Points on a hilly landscape, in no order, each with its height.
From any point a climber steps to the highest of the 6 points nearest to it. It stops when none of these is higher. Distance is the straight distance between rows; heights are no part of it.
k922:  11  -5  -1   0   0 -12 -22  -9   3 -11   1 -13  10  10   3   5 -21  12  -5   1  12   0 -11 -10  17  -7   3  -8   1 -13  15   8   3 -14 -14  (h 4.88)
k898:  13   4   5  16   8  -7  -3 -14 -16  -4  21  21  23  17   9 -11 -12   2  21 -11  -4   1 -10  -5   3  23  10  17 -13 -18   1  12   0 -11  15  (h 2.63)
k31: -18   4   3   8  -2   0   8  -1   3   3 -10  16  -4  -5   8   7  -9  -8   4 -10   3  11  16 -11  -7  25   5 -11   2 -10  -5   5   0  -7   7  (h 6.05)
k252:  -9   2   7  10  -3   2  14  -2  -2   2  -3  23   9   0   5  -1  -4  -6  19 -13  -4   0  15  -6 -10  39   6   9  -7 -14  -9   5  -1 -10  11  (h 4.71)
k320: -17   8  11  11  -6 -14  11   2   0  -5  -2  11  11 -17   3   1 -13   0   9  -9  10  -1   6  -8  -2  22   1  14 -10 -25  -6   6   1 -13   5  (h 4.68)
k767:  -1 -18 -18 -10 -30  16 -41   0   7  -5  -5 -20 -13  12   0   2  -3  17 -21   7  16  -9  14  -1   3  -4   0 -23  -1  17 -14   3  15  19  -7  (h 4.26)
k469:  17   4  10  -3  11  -8   4  -8 -10  -2  17   6  18   1  -4  -7   1  12  11   2   0  -4 -26  12  11 -14  -3  26   0  -5   3  -3   1  -7  10  (h 4.56)
k32:  15  -8 -14   0  15  17 -10  -7   4   7   0  10 -12  21   9   8  21   9 -13  17  -5   0  10   9  -1  -3  21 -28   8  26   8   3  -6  -6 -13  (h 4.65)
k771: -17   7  10   2  -7   1  22   9  -3  -1  -6   5   1 -20  -3  -4  -2  -4   3  -9  -2   1   5   1  -9   9 -11  10  -3  -7 -15  -2   1   4  11  (h 4.52)
k580: -15  -8  -8   0 -19   2 -27   2   6 -10 -16 -11 -15  -4   4  10 -17  -2   3  -9  14   7  29 -14 -11  19  -3 -38  -6  -4 -26  12   6  13  -7  (h 4.16)
k581:  14   5  13   6   9   0   9  -6 -19  -1  21  15  24   1  -2  -9  -5  10  20  -9  -3 -10 -16  10   6   6  -9  35 -15 -17  -6   3   2  -4  19  (h 3.44)
k479: -28   2  -6  -8 -16  -9  -6  13   2  -3 -16 -20  -7 -16  -6   7 -10  -4 -21   0  12   7  -2 -21   5 -10 -12   4   3  -9   1  -9   5   2 -19  (h 6.44)
k230: -25  -2   1  -6 -13  -5  -4  11   7  -5 -17 -11 -14 -10  -3   8 -14  -8 -12  -5   8   9  10 -22  -4   6  -2 -21   2  -5  -9   0   6  12  -8  (h 6.27)
k258:  -3   6  13   2  -2  13  12   5  -3  -3  -2   5  -2 -12  -5 -10  10   3  16 -10  -8  -8  15  21 -13   3 -17  10 -17   1 -31  -5   1  23  23  (h 1.80)
k425:  -8   3   6  16   6  18  26   5  -2   7 -10  19  -1   3  -1  -4   7  -9  20 -12 -16   0  20   2 -19  34  -2  -4  -3  -5 -17  -1  -2   2  22  (h 3.42)
k487: -22   7   2   5 -15 -12   3   9  -3 -11 -13  -6   0 -27   0   6 -10   4   0  -4  10   4   9  -6  -7   5 -12  12 -12 -22 -20   7   4   2  -5  (h 3.55)
k100: -14 -11  -6 -17 -16   4 -10   3   8  -4 -11 -26 -10  -2  -6   3   6   1 -28  12  16  -5  -9 -18  12 -17   0  -1  11  10  14  -6   5   4 -17  (h 6.71)
k482:   7  -4  -1  -1  -2  -7 -25  -1  -3 -12   6 -22  11   4  -1   5 -14  17  -8  16  15  -9 -23  -2  14 -13  -4  10  -3  -8   9   6   6 -10 -17  (h 5.71)
k385: -15  10   4 -11  -6 -13  17  10   1   2  -7  -3  -3 -18 -10   1   1  -8 -13  -1   5   4 -11  -5   0 -13  -8  12   7  -4  10 -14  -4  -1  -4  (h 6.00)
k462: -15  -8 -10 -16 -26   6 -18   3   7  -6 -16 -26 -12  -3  -6   7   0   5 -22   4  12  -7   5 -18   6 -11  -8 -12  -2   7  -6  -5   9  16  -9  (h 6.08)
k80:  -8  -6  -6  -6 -13  -5 -23   3  -6  -7  -7 -35   5 -12  -4  11 -12  12 -18   7  19  -8  -8 -14  14 -10 -14  19  -4 -14   6  -2   5  -4 -18  (h 6.11)
k501:  21  -2   6   5  30   4  16 -11 -11   8  28  19  16  20   8 -14   4   4  19  -1 -15  -3 -23  11  -5  -6   6  24  -1   3   8   5  -5  -9  13  (h 2.97)
k868:   2   3   0   4  14  -1  32   2   5  23  16  18  -3  -2  -3  -7  11 -27   2   3 -16  11 -13  10  -8 -15   5  13  22  14  24  -1 -11 -15   0  (h 5.20)
k262:   1 -15  -9   1  -1 -17 -16   3  15   3   0 -28   6   5  -2   4 -29 -19 -12   9   9   9 -15 -28  22  -7  10 -14  20 -17  30  10  -4 -29 -27  (h 6.65)
k284:  -2   4  -3  -9   6   4  18   1   5   9  -6   9 -15   5  -2  -2  14 -10  -8   5  -5   6   1   4  -5 -14   3  -6  15  23  16  -9  -7   4  -1  (h 6.35)
k92: -12  -9  -3   1 -18  -5 -25  -4   2 -13  -5  -3  -5 -15   6  10 -15   8   4  -4  17   3  23  -9  -8  18  -2 -14 -11 -18 -20  11   6   6  -4  (h 3.28)
k27:  18  -4   2 -11  15   8  15  -1   1   7  12   2  -7   8   2  -9  17  14  -3  15  -4  -6 -13  20   2 -19   6   7   3  26  12  -5  -7   2  -1  (h 3.61)
k537:   5   2   2   3  17  20  19  -7  -7  11   6  20   3   4  -1  -3  17   0  13  -8 -19  -1  10  12  -9   7   0   8   1   3  -4  -9  -3   3  16  (h 3.85)
k328:   2 -14 -19  -1 -18   0 -44  -5   3 -11  -8  -6 -15   2   5   6 -14  15  -1  -5  15   1  28  -3  -3  13  -1 -29  -6   3 -21   4  10  15 -11  (h 3.63)
k839:  -1 -13  -4   3 -19 -11 -37  -2  -5 -15  -1  -7   1 -13   7   7 -18  23   2  -3  21  -2  14  -4  -5   8  -7   1 -14 -20 -15   6   9   4  -8  (h 4.12)
k837: -20 -11  -8 -17 -19  12 -13   7  11   1 -22 -21 -18   5  -4   4   6 -11 -27   4   8  -5   4 -20   6 -10  -1 -27  10  18   3  -3   5  20 -13  (h 6.92)
k338:  -4   3   7  17  11   4  30  -3   0  12   4  27  15   5  -4 -16   6 -19  23  -8 -14  -3  -2  -4 -15  31   2  23   2 -19   5   0  -9 -13  14  (h 3.19)
k38:  -1   8   8  15   5 -17   9  -5  -3  -5   9   9  23  -4   1  -7 -16  -5  12  -8   5   3  -4  -9   6  21   7  19 -13 -28   1  12   3 -18   9  (h 3.57)
k184: -23   4  10  13 -11   5  -1  10   7 -14 -16  -2 -14 -10   4   2 -13  -9   9  -8  11  15  25  -6 -20  30  -5 -22 -13  -5 -32  18   6  12  11  (h 3.11)
k4:  20  -1  -4   3  -4 -18 -26  -4  -9 -15  18   1  22  15  10   2 -35  16  11   2  -2   1 -13  -7   8   8   3  -4 -13 -21  -2  15   8 -12  -1  (h 3.93)
k437:  12   4   6  -9  15  18  10  -7 -14   1  14  20   7   1   0  -8  19  15  14 -10 -17 -15   4  21  -9  -3 -11  24 -11   3 -18 -11  -4  13  16  (h 2.13)
k559:   7   0  -1   6  14 -10  29  -3   8  22  14  15   5   4   7  -4   5 -33   0   3 -10  21 -21   5   1  -4  13   0  25   9  33  12 -13 -22  -1  (h 5.76)
k165:   8   4   6   6  -1  -4 -18  -9 -16  -7  18  24  11   6  14   0  -8  18  17 -10   1  -4   3   5  -1  20  -2   8 -17 -12 -12   7   3  -1  10  (h 2.76)
k360:  11  -5  -9   2  -6  -5 -33  -9  -2 -12   8  11   7   7  13   6 -14  17   4  -5   4  -2   8  -2   0   9   3 -12  -6  -3  -2   8   4  -5  -4  (h 4.69)
k802:  11  -4   1   3   7 -17   8  -8   6   9   6  -1   7   7   1  -4  -8 -16   2   9   3  15 -21  -5  15 -10  14  -4  18  -1  29  10  -3 -21 -10  (h 6.55)
k450:  21  -5   8  -2  22  -2  16  -5   3  11  23   3   5   9   1 -11  10   5   6  21  -2  -1 -40  19  13 -22  12  13   3  18  20   2  -5 -13  -2  (h 3.69)
k157:  14   0  -1   3   7  -7   2  -9  -2   1   6   5   2   5   1   3   0   0   4   0   6   3  -9   1   8  -5   8   2   8   3  17   1  -3 -12   0  (h 5.53)
k367:  -7  10  13  10   1  -8  27   3  -3   3   8  12  22 -12  -7 -13  -1  -4  12  -7  -1  -3  -6  -4  -3  19  -6  33  -3 -21  -2  -1   1 -14  17  (h 3.75)
k764:  12   5   6   6   3  -6  -4  -7  -9  -6  14  13  16   7   4   0 -10  10  12 -10   3   0  -8   1   1   4   0  15  -6  -9  -2   3   6 -10   8  (h 3.37)
k888:  -9   3  11   7 -10   7   7   8   3 -11 -15  -7  -9 -11   1  -4   4  -2  13  -9  -3   4  25   9 -15  15  -7 -18 -12   6 -33   2   8  26  20  (h 2.21)
k525:  15   6   8  18  17   0  20  -9  -9   9  18  18  20  11  -1 -16   5  -6  24 -14 -12  -5 -10   2  -3  16   8  27  -2 -13   4   6  -2 -12  19  (h 2.37)
k795: -10   7  10   4   6  -3  36   3  -1   8   9  12  11 -20 -12 -14   7 -13   8  -8 -13  -1 -16   7  -8   2 -11  38   5 -16   6 -10  -7  -4  14  (h 3.97)
k357:  18  -1  -2   6  22  -7  16  -8   6  14  15   7   3  11   6   0   9 -14   6   9  -5   8 -18   9   9  -9  17   2  12  12  27   9  -9 -21  -3  (h 5.55)
k509:   3  -4  -2  11 -10 -19 -29   3   2 -14   3 -11  15  -8  10   7 -32   9   4  -2  17  -3   8 -15  10  19   1   2 -16 -37  -3  19   8 -11 -15  (h 5.94)
k318:  -1   5  10   9   7  11  20  -5  -5   3   9  21  11   3  -3  -8   7  -4  19 -13 -12  -7   7   5 -10  19  -5  24  -8  -9 -10  -4  -3   0  19  (h 3.14)
k865:   5   3   0  -5  16   7  35   2   4  14  11  13  -1 -10 -10 -11  17 -11   3   3 -13  -4 -11  17  -6 -20 -10  26  11   7  12 -14 -13  -2  12  (h 4.55)
k630:  -5   5   7   1  11   8  26   5   4  14  -4  11  -4  -2  -6  -8   9 -17   5  -7 -20   4   2   8 -14   0  -6   3  10   8  -1 -11  -5   7  17  (h 3.77)
k697: -14   4   0  -6 -20   1  -4   8   4 -10 -18 -19 -16  -3  -7  -2   4  -5  -7  -4   3  -2  11   1   1  -7 -10 -16  -7  16 -16  -9   4  30   4  (h 5.74)
k181:  -2   3   7   3 -12 -13 -18  -1  -9 -11   1  -4  14 -18   1   9 -17  18   4  -4  14  -1   4   0  -1   8  -8  14 -15 -22 -12   2   5  -2  -2  (h 3.38)
k372:   3   2  -3   2  22  14  23  -4   1  23  -1  19  -7   9   2   0  24 -21   6  -3 -28   8  13  12 -16   4  13  -2  10  17   8  -3  -7  -4  10  (h 4.51)
k634: -10   7   9   4   2 -10  22  -1   1   7   1  11   7 -10  -5  -4  -3  -7   2  -9   0   3  -2  -6   0   6   1   9  10  -4   8  -5  -3 -11   4  (h 6.06)
k349:   8   0  -3  -2  11  -2  16  -6   7  14   3   6  -6   8   5   2  14  -6  -4   7  -4   7  -7   6   3 -13  14  -4  13  19  25  -1  -7 -10  -9  (h 6.52)
k353:  23   4   8  -3  21   6  13  -8 -13   0  22  17  17   3  -2 -11  10  18  14  -3  -8 -12 -20  21  -2 -13 -13  32  -8   2  -6  -3  -2   1  17  (h 3.45)
k530:  21  -8   3  -2  11   0  -3  -7   4   5  15  -4   1  13   4  -4   4  15  -3  20   9  -7 -31  11   9 -17  16  -6   5  14  21   8  -5 -12  -6  (h 4.64)
k436: -10   8   6   1  -5 -18   7  -1  -1  -2  -2   1   7 -15  -3   7  -6   3  -1  -6   8   4  -1  -8   4   4  -2   8  -1 -16   3   0  -3  -6   1  (h 6.14)
k339:  14 -14 -10  -7   1   4 -21  -7   7   4   7  -4  -8  17   4   3   2   7 -12  15  13  -3  -6  -4   9  -6  16 -25  10  13  20  13  -3 -14 -19  (h 6.09)
k714:  15   3  -6   3   5  15 -16  -6 -16  -4   6  17  -3  11  13   7  12   9  11 -10 -14   7  17  15 -10  16   5  -9 -10   9 -20   0   1   6  11  (h 2.54)
k111: -15   4   5   9  -7 -23   2   3   4  -7  -4  -3  10 -14   2   7 -19  -5   0  -8   9  11   2 -17   6  14   6   3  -1 -24   9   8   1 -13 -12  (h 6.16)
k645:  -5   6  -4 -14   0  11  21  14  11   7  -5  -1 -18   5  -2 -11  20 -20 -15  13 -12  -5  -4  15  -4 -31  -2  -7  10  32   8 -17  -8  14   3  (h 5.96)
k179:  11  -3  -8  -1  27  15  12  -6   5  14   1  12 -10  14   4   8  28 -13  -1   5 -23   8   9  11  -7  -8  22  -9  10  26   9  -3 -10  -4  -4  (h 5.33)
k182:  -4   4   4   5 -10  -7  -8  -4  -1  -6  -5  12   1  -8   5   5  -6   7   8  -9   7   3  15   0  -5  19  -1  -1 -11 -10 -16   2   4   2   7  (h 4.57)
k684: -11   7   3   6  11  13  16   9   4   3 -17   3 -13   6  -2  -1  10 -18  -2 -13 -22   7  19   5 -16   9   3 -29   2  21 -11  -1  -2  16  12  (h 6.10)
k800:   9  -1  -8  -4  -6  19 -11   4   6  -2 -10  -8 -16  15   1   1  17   7 -12  12  -2  -8  13   8   3 -14   7 -23   3  28  -6  -6   1  17   0  (h 5.06)
k985:   5 -15 -16  -5 -12   3 -40  -7  11  -4  -5 -12  -5   8   5  10 -16  17 -13   3  15 -10   5 -17   6   4   0 -28   6   3   5  10   0  -3 -16  (h 5.47)
k79:   4   2   4   3  -1   7  -2  -5 -14  -3   7  16   3  -3   5  -1   5  12  14 -11  -1  -5  13  14  -8  15  -9   9 -11  -6 -17  -3   3   7  16  (h 2.87)
k212:  13   3  -2  -7  22  12  26   1   5  15  13  12  -8  -5  -1 -10  26  -3   4  10 -15  -6  -8  22  -4 -20   3  18   8  17   7 -11 -10   1   6  (h 3.89)
k698: -19  -1  -8  -4  -5 -12 -10   2   7   4 -14  -3 -10  -3   1  12 -12 -10 -11  -6   6   9  11 -21  -2  11   6 -28  11  -3   9   2  -3  -3 -17  (h 6.94)
k102:   5  -4  -5  -9  -4   6  -6   0   3   0  -4  -9 -10   6   0  -1   5  13 -17  13   9  -5 -15   2   9 -19   3  -5   7  12  14  -7  -3   2  -9  (h 5.86)
k134: -11   3  -1 -14 -10  -3  18  10   5   7 -10  -3 -11  -4  -8  -5   9 -15 -18   6  -3   0 -11   1  -3 -20  -8  -3   9  15   7 -16  -5  11  -3  (h 6.54)
k719:   6 -10  -8 -11 -20   0 -39  -3  -2 -10  -2 -17   1  -2  -1   7 -10  27 -16  14  20 -16  -2  -8   5  -7  -7   2  -3  -1   0   2   5   4 -13  (h 8.08)
k272:   6   4  10   5  10   4  27  -6  -9   1  16  20  19  -9  -6 -22   7   5  21  -9  -8 -16 -10  13  -9   7 -20  42  -6 -19  -9  -8  -2   4  21  (h 3.10)
k364:   2 -14  -5  -3  -3  -1 -14  -4  17   2  -5 -13  -4   7   4   3  -3  -3 -18   4  17   1  -7 -18   9  -5   9 -19  19   6  24   6   0 -11 -23  (h 6.90)
k850:  12   4   3  11  18   6  15 -11  -9   9  18  24  12  17   3  -6  13  -6  15 -11 -15  -1   2   8  -5  12   5  16  -2   0   4   0  -4  -8  11  (h 3.18)
k895:   8   2   1  -5 -14  -5 -18  -2  -7 -10  -1 -12   4  -9  -1   6  -7  23  -9   7  17 -10  -5   3   8 -10 -15  12  -9  -6  -4  -6   6   4  -6  (h 5.68)
k904:  -4  -4   1   1  -4 -20   0   5   7   5   1 -18   8  -3  -5   1 -12 -24 -13  11   7  13 -22 -14  15 -16   8  -1  21 -12  30   5  -6 -24 -18  (h 7.22)
k647: -16  10   5  -2  -8 -21   7  10  -8  -2  -5 -14   6 -23  -6   2  -8  -4 -10   1  10   6 -15  -8   8  -4 -10  23   0 -14  12  -7  -4 -11  -9  (h 6.12)
k569:  -9   1  -8   4  -7   3  -8  -3   0  -2 -15   5 -12   1   0  10  -5   1   1  -9   2   8  28  -6  -4  18   4 -29   0   1 -12   6   1   8  -3  (h 5.12)
k575: -14  -4  -7  -1  -9 -20 -17  13   2   0  -6 -32   7 -10  -4  10 -20  -7 -14   6  14   7 -17 -27  19  -3  -6   9  12 -18  24   2   2 -17 -25  (h 6.48)
k366:   0   5   6   7   7  27  17   2  -3   4   3  14   0   3  -3  -8  20  -3  21 -11 -25  -4  20   9 -14  13  -3   1 -10   6 -25  -7   0  18  21  (h 2.32)
k110:  15   8   1  -1  18  30  16  -2  -3   5  10  11  -5   4  -6  -7  23   1  15  -4 -26 -11  10  23  -6  -7  -7   8  -3  11 -20 -17  -1  19  17  (h 2.96)
k778: -17  -7  -5 -14 -10   0 -13  10   5   1  -9 -34  -3  -9  -9   5  -3  -4 -32  15  16  -3 -17 -26  18 -18 -11  12  11  -4  24  -1   2  -7 -22  (h 7.23)
k44:  18   0   4   0   5 -15 -16  -2  -7  -9  13  -3  19   9   2   1 -22  15   5   9   4  -7 -27  -2  15 -11   2   8  -7 -19  10   6   7 -14  -4  (h 4.77)
k768:   0   6   5  -5   5  -7  18   1   2   7   3   6   1 -10  -7  -4   5  -7  -2  -1   0   3 -11   6   2 -13  -1  15  14   5  14 -12  -4  -9   5  (h 5.39)
k953:  11   4  -1   4   7  22  -3   1  -9  -3   3   6  -5   6  -1  -3  20   8  14  -7 -20  -4  22  25 -11   3  -9  -4 -15  16 -30  -6   1  23  21  (h 1.42)
k325:   9 -11  -1  -1   2  -2  -8  -5   9  -2   6 -21   5  12  -3  -5  -8   3 -11  27  14  -3 -34  -2  20 -20   9  -5  12   0  21  10  -3 -16 -23  (h 4.79)
k224:   3  -7  -3  -3 -19 -13 -32   0 -10 -17  -1  -8   2 -13   0   5 -13  25  -1   3  17 -12   6   7  -3  -1 -16   9 -21  -9 -22  -1   9   6  -2  (h 4.54)
k667:  6  8  9 -2 10  3 19 -9 -1  9  8 16  2 -5 -1 -5 10 -1 10 -6 -8 -1 -1 10 -2 -2 -5 15  5 -1  4 -7 -4 -3 14  (h 4.70)
k556:  2  7 -2 -4 -7 -4 -5 -7  1 -5 -7  2 -3 -3 -1  4 -1  7  1 -5  7  0 11 -3  1  2 -1 -8 -2  3 -3 -5  1  1  0  (h 5.70)
k419: -10  -5  -5  -2 -13 -15 -22   1   4  -7  -9 -18   3 -13   0  14 -20  11  -5   0  19  -2   2 -22   6   2  -5  -5   1 -20   6   3   2  -9 -23  (h 5.40)
k178:   7   1   5   7  -2 -13 -14 -11  -5 -10   8   9  15   2   5   5 -21  12  12  -9   8  -2   4  -3   4  15   4   1 -12 -21  -2  12   7  -8   3  (h 3.68)
k935: -10  -3  -7  -8  -5   0   3   3   7   3 -15  -4 -16   8   0   3   4 -15 -16   2   0   7   4 -11  -5  -5   6 -28  13  15  10  -8   1   8  -9  (h 7.96)
k118:  10   1  -4   3  14  11  11  -4  -1  10  -1  13  -7  12   1   3  12  -5   7  -4 -15   7  15   7  -6   1   9  -7   5  13   3  -5  -6  -2   5  (h 5.32)
k885:  15   2  -6  -7  15  14  -2  -3  -5   5   3  13  -5  12   6  -2  18  13   3   4 -14   0   3  14  -6  -9  10  -5  -3  18  -3  -3  -2   4   3  (h 4.27)
k209:   3  -8  -9 -18 -18  15 -23  -6   3  -1  -1 -18  -8   8  -6   6   7  18 -27  19  17 -14  -9  -5  10 -19  -1  -9   4  11   5   3   5  10 -14  (h 5.84)
k387:  10 -18  -6  -7   1  -5 -29  -4  11   1   6 -22   7  23   1   1 -29  -1 -10  18  12  -8 -26 -19  24 -11  16 -16   9 -11  21  14   2 -25 -25  (h 5.67)
k860:  -1  -6  -3  -2 -20   1 -27  -2   1 -11  -8  -4 -11  -3   4   7  -7  12   2  -4  11   4  23   1  -3  11  -6 -24  -9   1 -19   0   7  15  -2  (h 4.36)
k799:  -3 -16 -13 -13 -16  18 -25  -4   8   1  -9 -17 -16  12  -6   7   6   7 -30  13  16  -9   6 -15   7 -11  12 -24  12  16   7   7   0   8 -14  (h 5.99)
k341:  -9  -8 -15 -11  -3  -3  -7  -4   9   5 -13  -6 -16   8   3   8  -6 -12 -19   2  11   6   1 -19   6   0   6 -30  18   8  21   6  -2  -8 -20  (h 7.44)
k682: -30   6   4   7 -17  -7 -11  16   5 -20 -20 -26 -14 -14  -5   0  -7 -11  -5  -5   4   2  15  -5 -14   0 -15 -18 -15   5 -29   8  12  37   3  (h 4.24)
k150: -23  -2  -3  -8 -10   4   1  14   7   6 -25 -13 -21   8  -5   0   2 -23 -20  -5  -3   8   1 -10  -4  -8  -2 -35  11  22   1  -5   5  24  -8  (h 7.50)
k917: -17   4   0  16  -8 -22 -12  10   5 -10  -2 -12  13 -20   9   6 -32  -6   4  -3  14   6   6 -24   3  26   7   8 -12 -46   2  21   2 -17 -13  (h 8.02)
k653:  -7  10   8   4  -7 -15   1   3 -11 -11   4  -7  16 -26  -2   7 -11  14   2  -3  11  -5  -2   3   5   3 -17  27 -20 -24 -13   0   6  -5  -1  (h 3.58)
k286:  -6   7   1  -7  -4   4   3   7   1   1 -17  -5 -16   4  -4   1   4  -5  -3  -8  -6   4  14  -1  -3  -1  -1 -21   3  18  -9  -8   0  17   4  (h 7.00)
k122:  -6  10  12   0   1 -15  20   8  -5  -1   6  -2  13 -23  -8  -1  -5  -2   2  -4   3  -1 -10   0   7   0 -11  31  -2 -20   3  -6   0 -10   6  (h 5.01)
k918: -30   1  -2  -5 -22 -11  -9  14  -3  -9 -20 -28  -8 -24  -2  10  -9  -1 -13   3  15   0  10 -16  -3  -7 -22   3 -11 -13 -20  -2   9  19 -10  (h 5.15)
k762:  11   1  -7   3  20  28 -11  -7 -13   1   2  15   0  20   5   5  21   6  11  -8 -34   0  20  23 -15  13   9  -9 -11  16 -25  -2  -5  12  14  (h 1.85)
k260:   8   2   0  -8  -7  10  -5   4  -3  -9  -1  -2  -8   3   1  -7  17  11   7   0  -5 -10  12  19  -3 -10  -9  -3 -12  15 -26 -13   4  23  13  (h 0.59)
k241:  -5  -3  -5  -5  -1  -9   2  -1   8   5  -5   4  -9   8   2   3   1 -13 -11   0   6  11  -1 -14   1  -3   8 -17  17  10  25   2  -6  -9 -15  (h 7.45)
k66:  -4   2  -4 -11  -7   3   8   6   4   0 -13  -5 -14   0  -3  -2  11  -5 -11   1   0   0   6   1  -1 -17  -3 -13   4  13   1 -11  -2  11  -1  (h 7.15)
k116:  13   4  -4  -5  19  30  11   1   6   3   6   5 -13  12  -1  -8  32   1   2  10 -31 -12   7  32  -4 -24   9  -5  -1  31 -16 -17 -11  20   9  (h 1.74)
k593:  20   0   1  11  16 -15  14  -9   4  11  18   3  10  15   6  -5  -7 -13   7   6  -5  12 -22   3  12  -8  21   2   6  -3  20  13   0 -20  -3  (h 5.66)
k249:  -4   5   1   9  18  27  16  -1  -1   6  -9  10  -9   7  -3   2  20 -21  11  -8 -32   7  23  10 -14  15  10 -16  -3  14 -14  -5  -1   7  19  (h 5.23)
k874:  23  -2   0   7  27  -4   9  -7  -3  15  25  12   5  20   7  -7   8  -1   4   8 -11   3 -23  11   7  -8  19   4   4  14  18  11  -6 -16  -2  (h 4.50)
k152:   1  -1  -4   2  -7  -5 -17  -4   0  -3  -9   3  -5   0   3   9  -9   7  -1  -5  15   2  14 -10   3   9   3 -16  -2  -3   1   6   3  -4  -9  (h 5.90)
k280:  17  -5   1   2  18  -1  32  -3  13  19  19  10   2  -4  -1 -15  19 -16   5  13  -8   6 -22  16  -1 -20   7  22  15  18  20  -2 -12 -12  -1  (h 4.53)
k304:  -7  -3  -4  -6 -24  -7 -21  -1  -3 -11 -10 -15  -9 -13  -2   5  -5  14  -1   2  17  -4  14   1  -2  -1 -11  -7 -12  -2 -24  -5  12  20   0  (h 3.76)
k443:   3   0  -8  -7   7  13   9   3   7   8  -8   0 -14  13   3   2  24  -4 -12  13  -6  -2   6   9  -1 -19  14 -15   7  32  11 -11  -6   8  -4  (h 6.07)
k346:   7   0  -7  -3   8  15   0  -4  -1   3  -8  11 -14  11   5   6  12  -3   2  -4 -15   6  21   7  -6   2   9 -22   1  19   0  -4  -5   3   1  (h 5.73)
k616: -17  -4   0 -11  -9 -10   9  13   6   5  -3 -19  -2 -11  -6   0   3 -14 -27  15   8  11 -23  -8  10 -18  -8  10  19   4  27  -3  -5  -8 -18  (h 7.76)
k743: -12   6   8   7   4  13  38   5   0   9   1  14   0 -11 -14 -15  11  -9  13  -8 -21  -7   2   8 -19  18 -15  20  -2  -8 -16 -10   0  10  21  (h 3.08)
k78: -13   1   3   0  -4  -7  11   2   5   3  -9   8  -4  -4   0   3  -9 -11  -7  -9   3   9   1  -9  -4   5   2  -7   9  -2  12  -3  -1  -5  -2  (h 6.86)
k926:   0  10   3   0  12  18  15   7   3   1 -11  -1 -10   3  -6  -5  22 -13  11  -6 -25  -5  16  15  -8  -6  -6 -12  -3  19 -14 -17  -5  23  17  (h 4.82)
k49:  12  -5   2   3 -10 -19 -33   1 -11 -17  10 -17  19  -7   4  12 -32  24   0   2  11  -8 -10  -4   8   2 -12  15 -17 -26  -3   9   9  -8 -12  (h 4.58)
k45:  23   0   2   6  16 -12  -4  -7  -8  -1  22  10  18  22   8  -3 -18   6  13   6  -7   1 -24   0  12  -8  15  -1  -5 -10   9  11   4 -18   8  (h 4.33)
k989:  -3  12  10   7  11  19  27  13   5   3  -1   4  -5  -5 -11 -14  22 -19  11  -8 -33 -11  10  12 -17   2 -13   4  -7   8 -20 -14  -2  33  23  (h 3.51)
k127: -24   4   0   8  -5 -22  -7  19  -8  -3 -11 -30   6 -25   5  13 -21  -2  -8   2  14   3  -2 -24  10  -1 -11  21  -4 -36  10   6   9 -10 -21  (h 5.19)
k429:   0   1   3  -5   0 -15  13   6  -1   4   4 -18  10 -11  -9  -1  -2 -10  -8  15  12   6 -31   1  17 -24  -6  19  13  -3  25  -6  -5 -17 -11  (h 7.17)
k852: 13  2  3 12 11  2 -6 -9 -9 -3 14 28 10 15  7 -3  2  9 18 -9 -7 -4  0  5 -2 20 10 10 -8 -5 -5  7  2 -6 15  (h 2.38)
k947:  11  -5 -15  -4  -2  17 -21  -3  -1  -2  -9   1 -12  24   4   6  16  14  -6   4  -5   3  18   8   1  -1  10 -29  -3  22  -9  -2   1   9  -1  (h 4.49)
k382:   1   4   5  14   5  27   3  -2  -6  -7  -5  10  -3   6   6  -3  14  -6  21 -10 -22   4  30  14 -20  31   1 -14 -14   6 -31   4   3  13  22  (h 3.60)
k591: -21   0   3  -7 -18  -5  -5  10  -1  -8 -21 -17 -12 -16  -5   2  -5   0  -6   0   6   1  12  -9  -5  -2 -12  -7  -8  -3 -25  -5   7  22   0  (h 5.11)
k161:   6   4   4  -3   0 -10  -7  -3  -2 -11   1  -8   8  -4  -3   0  -5  12  -5   6  16  -4 -20   3  13 -16  -8  18   3  -6   9  -3   0  -8  -4  (h 5.95)

For each start below, name the point where the climber stops.
k110: k935
k366: k935
k425: k935
k437: k935

Write out the way that a climber takes from each point below.
k953: k110 k926 k684 k286 k935
k989: k926 k684 k286 k935
k743: k771 k436 k78 k241 k935
k850: k667 k634 k78 k241 k935
